A landscape with many valleys, sampled at points; each row gives a point and its height.
A ball rolls from a point to whichever of its 2 nearest points has the largest drop for the distance, and stops where none of them is lower. Distance is the straight distance between rows; heights are no part of it.
Tuvi h=273: [ 33 -32 -30  12  34   6 -28  14  21  10   3  -6  -3  15  -6  36 -12  13
 -10   4  36]
gonut h=270: [  2  11  44  -6 -20 -25  54 -14  -1  16  22 -15   1 -37   8   9  24  -8
  14  10 -27]
nuto h=499: [ 14 -23   4 -15   9 -12 -20   0  26  -5 -34   2  39  -1  12  19  27   1
 -37 -30 -55]
paf h=371: [-15  11 -14  12 -28  23 -10  -2  -5  -9 -16 -30   3  36 -12 -10  33 -13
 -27  15  11]
Dugi h=297: [ 19 -13 -16   8  27   7 -18   3  20   3   6  21 -30   7  -7   1 -18  12
  10  -3  49]
Kapag h=271: [ -9   5 -24 -12  18  12   4  15  -9   7 -23  28 -13  14   3  -8 -52   1
   8 -14   6]
bepu h=508: [-11 -16  20  -6 -38 -12 -10 -17  16 -20  13 -16 -24  -3  -4 -23  22 -21
 -33 -42 -38]
ved h=528: [-14   4  17 -23 -23  -4  -6 -19  34  -3  -7   1  -7  -7  15 -13  48 -42
 -47 -34 -22]
Res h=206: [ 19 -19 -42  13  36  12 -21  24   4  14 -19 -30  20  39 -14  37 -23  10
 -15  22  26]
vefi h=367: [-23   1  43 -10 -58  -6   2  13   3   1  35 -16  12 -33  11  10  18  11
 -11   1 -15]
lerer h=406: [-39  49 -24  -1 -15  44   8   1 -33 -15 -26  20 -10  32 -20 -37 -61  -9
   6  -2   0]
gobet h=476: [ 13 -30  -5   4   6 -14 -18   4  13 -11 -15 -14   5  12  -4   9  13   2
 -26 -27 -29]
sidi h=434: [ 21 -13  32  35 -26 -38  42 -23  26 -16   0 -17 -19  -9 -29 -10  31  34
  34   4 -33]
keb h=334: [ -7  22  -3   7 -24  30 -12 -30  29 -10   9  18 -50  45 -19 -47   5 -24
 -19 -13  54]
Fozom h=322: [  8  -9  47  -7 -29 -23  23   0   7   3  40 -12  16 -44  12  22  15  26
   6   3 -31]
Rede h=552: [  0 -15   5 -32   7  -3 -38  16 -11   4  48   5 -15 -30  22   5 -17 -32
 -29 -22   1]
nizak h=641: [ 11  24  -9  -7  43  -2  24 -20 -40   6  -6 -25  15   9   8  -3  37 -62
  -6  23 -24]
rif h=436: [-23  23  20   9 -59   4  29 -19  -9  -5  12 -42  -2   9 -14 -10  56 -29
 -14  26   4]
punip h=211: [ 17 -35 -22  30 -15 -10  20   8  15   8 -37 -50   8  42 -43  34   1  28
  -5  19  17]
Vini h=362: [ 30 -10  35  -9   7 -38  36 -29  17  -7  17  24 -22 -42  10  -9   6   4
  23 -24 -56]
kop h=503: [  8  -3  -7  29  -7  26 -19  14 -26  -3  38 -36  -6  30 -18   2   4   1
  -4  49  40]
kep h=512: [ 13  19 -17  21  36  22   6  -5 -30  -4  20   9 -27  22 -11 -20 -24  -6
  29  29  36]
Mumi h=384: [ 38 -28   8  20  24 -25  -8   0  11  -5   5   6  -1 -26  -1  13   8  44
  36   2   0]
vub h=669: [ 13   4 -16 -20  52   9 -31  -9 -25   1  23  11   6  -8  16  -3  26 -48
 -14   8   8]
fip h=539: [  2   9   3  -9  27 -11 -22 -11 -10 -19 -29  34  24 -20  22 -28  22   5
  23 -15 -41]
ponag h=386: [  4   8   6  33 -29 -10  49 -28  10  -2  22 -15 -62  18 -33 -21   3  -5
  29  16  38]
zimu h=358: [  6  12  -7  17 -22  19  54 -17   5  10  21  -9 -69  32 -41 -15 -45  -4
  17  10  49]
ludil h=444: [ 33 -28   8   6  11  -7 -17  -1  21   6  10  -6  55 -19  -4  55  48  28
  -8  19  20]
reva h=336: [-27  11 -10  10 -44  21  14  -1   7  -3 -11 -17 -20  31 -22 -12   1  -6
 -25  -1  23]
zaf h=583: [ 15  25   9   5  38  -4  10 -33  -3   9   0  27  14 -31  12 -14  44  -7
  42  28  25]
Dabig h=364: [ 21 -18  30   4 -11 -35  58 -16  48  22 -20   4  14 -25  -4  32  12  40
  17  -7 -25]
Fivek h=578: [ -5  15   1  16   2   4   1  -3  -1   0 -27   4  22   1   2 -10  28  17
  17  12   6]
fidor h=293: [ -8  18 -12  -2 -14  30   9 -10  29  13  -3  15 -38  39 -13 -18  -4 -11
 -20  -7  49]
tilud h=477: [  7 -17  13  24 -22  -2 -18  22 -28 -13  60 -42  -9  -7  -9  11  -4  12
   7  38  18]
piris h=399: [ 35 -13  41  12  -7 -43  49 -19  20 -16  11  -5  -4 -29  -8  -5  13  31
  26  -5 -66]
zaka h=319: [ 32 -18  22 -15  31 -33  22 -32  26   6  18  26 -19 -41   8  10  16  -9
  15 -19 -19]
bafa h=534: [  0 -33  -3 -14  -2   1 -51  25   6   3  47   3 -13 -25  13  22 -21   5
 -22 -17  10]
lifut h=405: [ -6  17  -6  -3   0  40 -20 -20   7 -28   2  46 -53  57 -22 -64 -57 -19
  -3 -34  30]
fopaf h=397: [ 54 -29  15  -3  22 -13  -2 -23  39   6   9   2  42 -20  -7  52  59  23
 -11  12 -11]
Zun h=532: [ 17  16 -12  18  28  49 -29  -7 -18 -24  15  17 -32  50 -18 -43 -17  -9
  10  14  37]
Zom h=487: [ 36   1 -24  14  62   4  -9 -12 -32  -3  14  18 -20   7   0 -15  -3  -6
  40  16  22]
luzor h=317: [  6   0  35 -11 -13 -29  65 -20  27  35   3  -4  -9 -30   6  27  22   4
  11  -1   3]
buzo h=402: [-50  21  17  -4 -74   9  14  11  -3  -2   7 -18   5 -18   2   0  -4  14
  -9  -4  -9]
Loso h=349: [-37  34  15  -4 -38   2  14   8   7   8 -16  41  -6 -27  13 -25 -31  37
  46  -1  19]
dunit h=419: [ -6  -3  22  22 -22 -13  10  10 -12  -6  19   6  -5 -33   7  -4 -15  52
  51   9   0]
radez h=236: [  8  -4 -11   0   3   3  13 -13  38  17  -9  19 -31   5  -3   1  -2  -5
   2 -15  37]
Reled h=456: [ 34 -17 -19  11  52   0 -45   4 -28 -16  15  29 -11 -11   5 -10 -10   6
  36   5   9]
Vip h=543: [-20  15  -1 -30  -4   2   9 -22  31  18 -35  21  -9   0  20 -11  24 -45
 -32 -37  -5]
ber h=129: [ 20 -38 -32  17  21 -10  -5  17  15   8 -42 -40  19  42 -19  40 -13  17
 -19  -1  -1]
gik h=404: [ 21 -24 -28 -17  70 -18 -19  13 -30   5   5  -1  15  -4  14  24 -37 -28
 -11  -2 -18]
zel h=482: [ 12 -30  14  -4 -14  -4 -23  24  17  11  21 -20  35 -21  -2  48  17  32
 -20  15  13]
vutim h=407: [-21  26   3  18 -41  26   0 -11 -28 -23  17 -39  -3  21 -12 -24  41 -35
 -21  27  12]
tivos h=684: [  5   8 -23 -26  39  37 -50  18 -22  -4  29  21   3   9  16  -8 -16 -32
 -22   8  28]
Bav h=603: [  8  25  -5  -4  51   2  28 -14  -3  33  -8  26  24 -18  17  18  20  -6
  33  32  40]
Nutal h=433: [  9 -17  20  41 -35 -28  33 -11  -3 -20  13 -33 -34  -1 -29 -10   7  25
  37  15 -10]
ligi h=631: [  4  26 -23 -14  56  -1  31  -4 -42  18 -14 -14  17  10  16   8  -5 -49
  -2  19 -15]
zafa h=488: [-24  -6  15   5 -48  -2 -31   0  -5 -30  17  -2 -22 -11   2 -39   6   2
 -10 -31 -24]
domis h=412: [  6 -21   8  34 -30 -19  35 -12  10  -6  15 -18 -55   2 -28  -8 -17  24
  27   1  15]
getos h=264: [-26  34  12 -18   5  -2  28  -4 -34   8   4  10   0 -23  27 -17  -1 -37
  15   6 -19]
Goso h=560: [ -3  19   7  14  15 -13  -4 -19  -4 -13 -22  26   6 -15   8 -32  29  12
  44  10  -4]
bimid h=422: [-37  38  -8 -13 -14  40   6  -5 -22 -16  -6  45 -40  41 -17 -52 -72 -12
   5 -25  12]
pafo h=619: [  6  30 -23  -4  45  20   9   3 -30  19 -15  -1  33   4  12   9   8 -16
  14  33  19]
zab h=449: [  6 -28  -2  25 -16  -1 -28   9  14 -18 -24 -31  20  24 -16  11  31  18
 -25  -5 -23]
ves h=409: [ -5   0 -20  15  -5  21 -36  12   5  -8 -34 -26  30  38 -13  -1  40   2
 -24  13  15]
Bopeb h=421: [ 26 -27  -1  13  36 -22 -34   4  -5 -15   3  30  -7 -22   3  -1  -7  32
  36  -8  -9]
Zoz h=374: [  0  11  -9   7 -11  27 -36 -33  10 -29  13  36 -52  53 -17 -69 -12 -27
  -6 -30  34]
ziz h=332: [ 30 -30   3  34   6 -14  -3  -1  20   0  -7 -16   2  -1 -16  20  30  46
  23  15  21]
vafi h=655: [ 28  -3   0 -18  41  -9 -10 -21 -20  -5   5 -11  14  -7  19  -1  46 -48
 -24   3 -28]
lomik h=347: [  5 -25   0   4  15 -32 -13  25 -30 -16  10 -44  25  -1   6  16 -42 -10
 -17  -2 -71]
rimi h=311: [-26  25   0 -24  -3   8  18  11   4  18 -16  49 -26  -8   5 -21 -65  24
  32 -13  21]
soboz h=511: [  9 -39  -1 -15  -6   2 -45  24  26  11  35   0  14 -25   9  50   3  13
 -31  -9  24]
kube h=435: [-39  24  -3   2 -46  29 -49   6   9 -25 -14  36   5   9  11 -41   6  26
   0 -14  15]
Sedog h=259: [ 27 -16  10 -19  36 -23  -2 -37  33   7  -6  28   1 -30  11  13  47 -10
  -4 -17 -10]
getu h=437: [ -4 -14   0  24 -23  -8  11  12  13  -1   7   4 -35  -7 -13  -4 -28  47
  39   1  26]
duzu h=209: [-22  -6 -11 -20 -16   4  -4  31  12  22 -22 -33  24  14   5  33 -11 -10
 -49 -12  -5]
vom h=387: [-20   7  24   0 -22 -11  12   8   8  14  -8  29  11 -45  15   2 -11  56
  49   3   5]
rof h=378: [ 19 -26 -16  -7  45 -26  -8  19 -24   0   4 -28  20  -1   8  35 -30 -26
 -18   1 -44]
Zuri h=309: [-17 -22  -6  -3 -14 -13 -29  38 -24 -12  20 -45  25   4   2  22 -44 -14
 -43  -2 -44]
dul h=330: [ -7   9 -14   6 -16  -3  68  -5   3  21 -12 -11 -44   9 -28  -5 -53   5
  25  -1  17]
deta h=424: [-62  26  -6  -2 -74  21   7  12 -11 -14 -15  -7   1   2 -13 -18 -30  16
 -13 -15 -14]
Poki h=694: [  1  24 -29  -5  42  47 -40  12 -34  -3   6   2  17  35   5 -13 -10 -29
 -25  26  17]
Vof h=591: [  0  -5  -7 -27  15  -2 -11  12 -11  20  31 -29  14  -2  16  36   5 -55
 -56   6   4]
kerut h=566: [-14  14  -3 -30  10  -1  41  -8   9  42 -21 -13  29  -4  18  31  27 -42
 -39  -7  -3]
Rinad h=302: [-16  15  25 -15 -18 -17  40  -6 -20  11  26  -6 -10 -32  19  -1  -2 -24
  13   1 -18]
savo h=423: [ 20 -31  16   0   4 -33  19  25   6  -2  -8 -15  30 -16  -2  35 -27  38
  10  -7 -63]
Bonuv h=554: [-16   7  -5 -34  -4   1  32  -8  39  39 -42   9  -2   2   9  15   9 -30
 -32 -29   6]
vovov h=525: [ 13  -1 -15  33  -1  32 -38   6 -22 -25  30 -13 -20  42 -22 -26   5   3
   3  22  35]
Gimup h=222: [-11   3 -29 -19  26   5 -19  21   6  13 -50  24  19  18   7  10 -21   7
  -3 -13   6]
Tud h=310: [-29  46   7 -13   9  12   4   7 -42  -6   5  30   6 -18  27 -35 -10  -9
  34  14   2]
lefot h=152: [-23   1 -23 -29   0  16 -20  21   6  13 -41  -3  26  21  15  15 -11 -21
 -47 -25 -10]
fovi h=398: [ 17 -22  20   5  -3 -31  30   5  20  12 -24  -6  35 -17  -5  31  -3  56
  21  -4 -41]
vuni h=280: [ 18 -19 -14  29   5  -4  19   6  16  16 -17 -20   4  17 -20  24   6  37
  24  23  36]
voro h=520: [ 12  -9  10  -6  22 -13 -31  -1   2 -25 -30  17  42 -20  15  -5  26  16
  -5 -14 -60]
zut h=445: [ -2  -2  17  31 -24  -8  -3  17 -23  -9  37 -16   4 -28   0   7   3  40
  40  33  13]
gima h=450: [  6 -25  13  15 -15 -20 -21  30 -14 -25   3 -16  38 -19   1  15 -19  46
   5   6 -56]
Gozam h=579: [-11   8   8 -30   5  -2  13   0  -9  21  16 -31  30 -10  23  24  29 -56
 -46   7 -17]
dos h=567: [-12 -11 -12 -41  17   3 -18  16 -11  15  16  16 -12  -7  27  15 -43 -38
 -33 -27  -3]
Demig h=385: [-53  51 -13 -12 -21  18  16  -9 -23 -18 -55  34   1  15   1 -49 -33 -10
  16 -12 -19]
Nufe h=263: [-25 -13  -8 -13 -27   7 -24  36  -8   3  16 -41  19  17  -1  24 -21 -17
 -56   3  -9]
fos h=303: [-16   6 -20  -7   1  -3  40  18  -8  22 -21  -5 -15   9  -7   8 -55   0
   5  -5   9]
vel h=396: [-36  36  -4 -15 -13  28 -33   0  12 -10 -40  45  21   4  19 -36  20   7
   4  -6  20]
nelus h=333: [ 42  -8  17 -11  38 -24  17 -38  43  16   5  30  33 -40   6  44  57   2
   4   2   0]
Gen h=461: [-30  16  -3   9 -43  26 -44   9 -10 -29  10  17 -16   8   3 -50 -12   7
   2 -19   9]
zuba h=357: [-41  39 -11 -17   0  20 -17   4 -29 -12 -39  37  20   5  21 -38  -7  -3
  15  -7 -14]

Two balls start at each pair of points below. Name the first point that both come to, or write -.
tilud and gima: lefot
zel and gobet: -
ves and kop: -

For each start below, name the point where the ball stops.
rof: lefot
zafa: zuba
dos: Sedog
zimu: lefot
lifut: radez
Rede: Sedog
vub: radez
kep: ber
vovov: lefot

Call two points neighbours if one is among the 2 nearest of the other. Go from one point of each pair to the other, from neighbour to neighbour, staying as low as possible. Name the highest point that can't be avoided.
Sedog and radez: gima
gonut and radez: bimid
gonut and getos: Rinad
domis and Sedog: sidi
ber and radez: Dugi
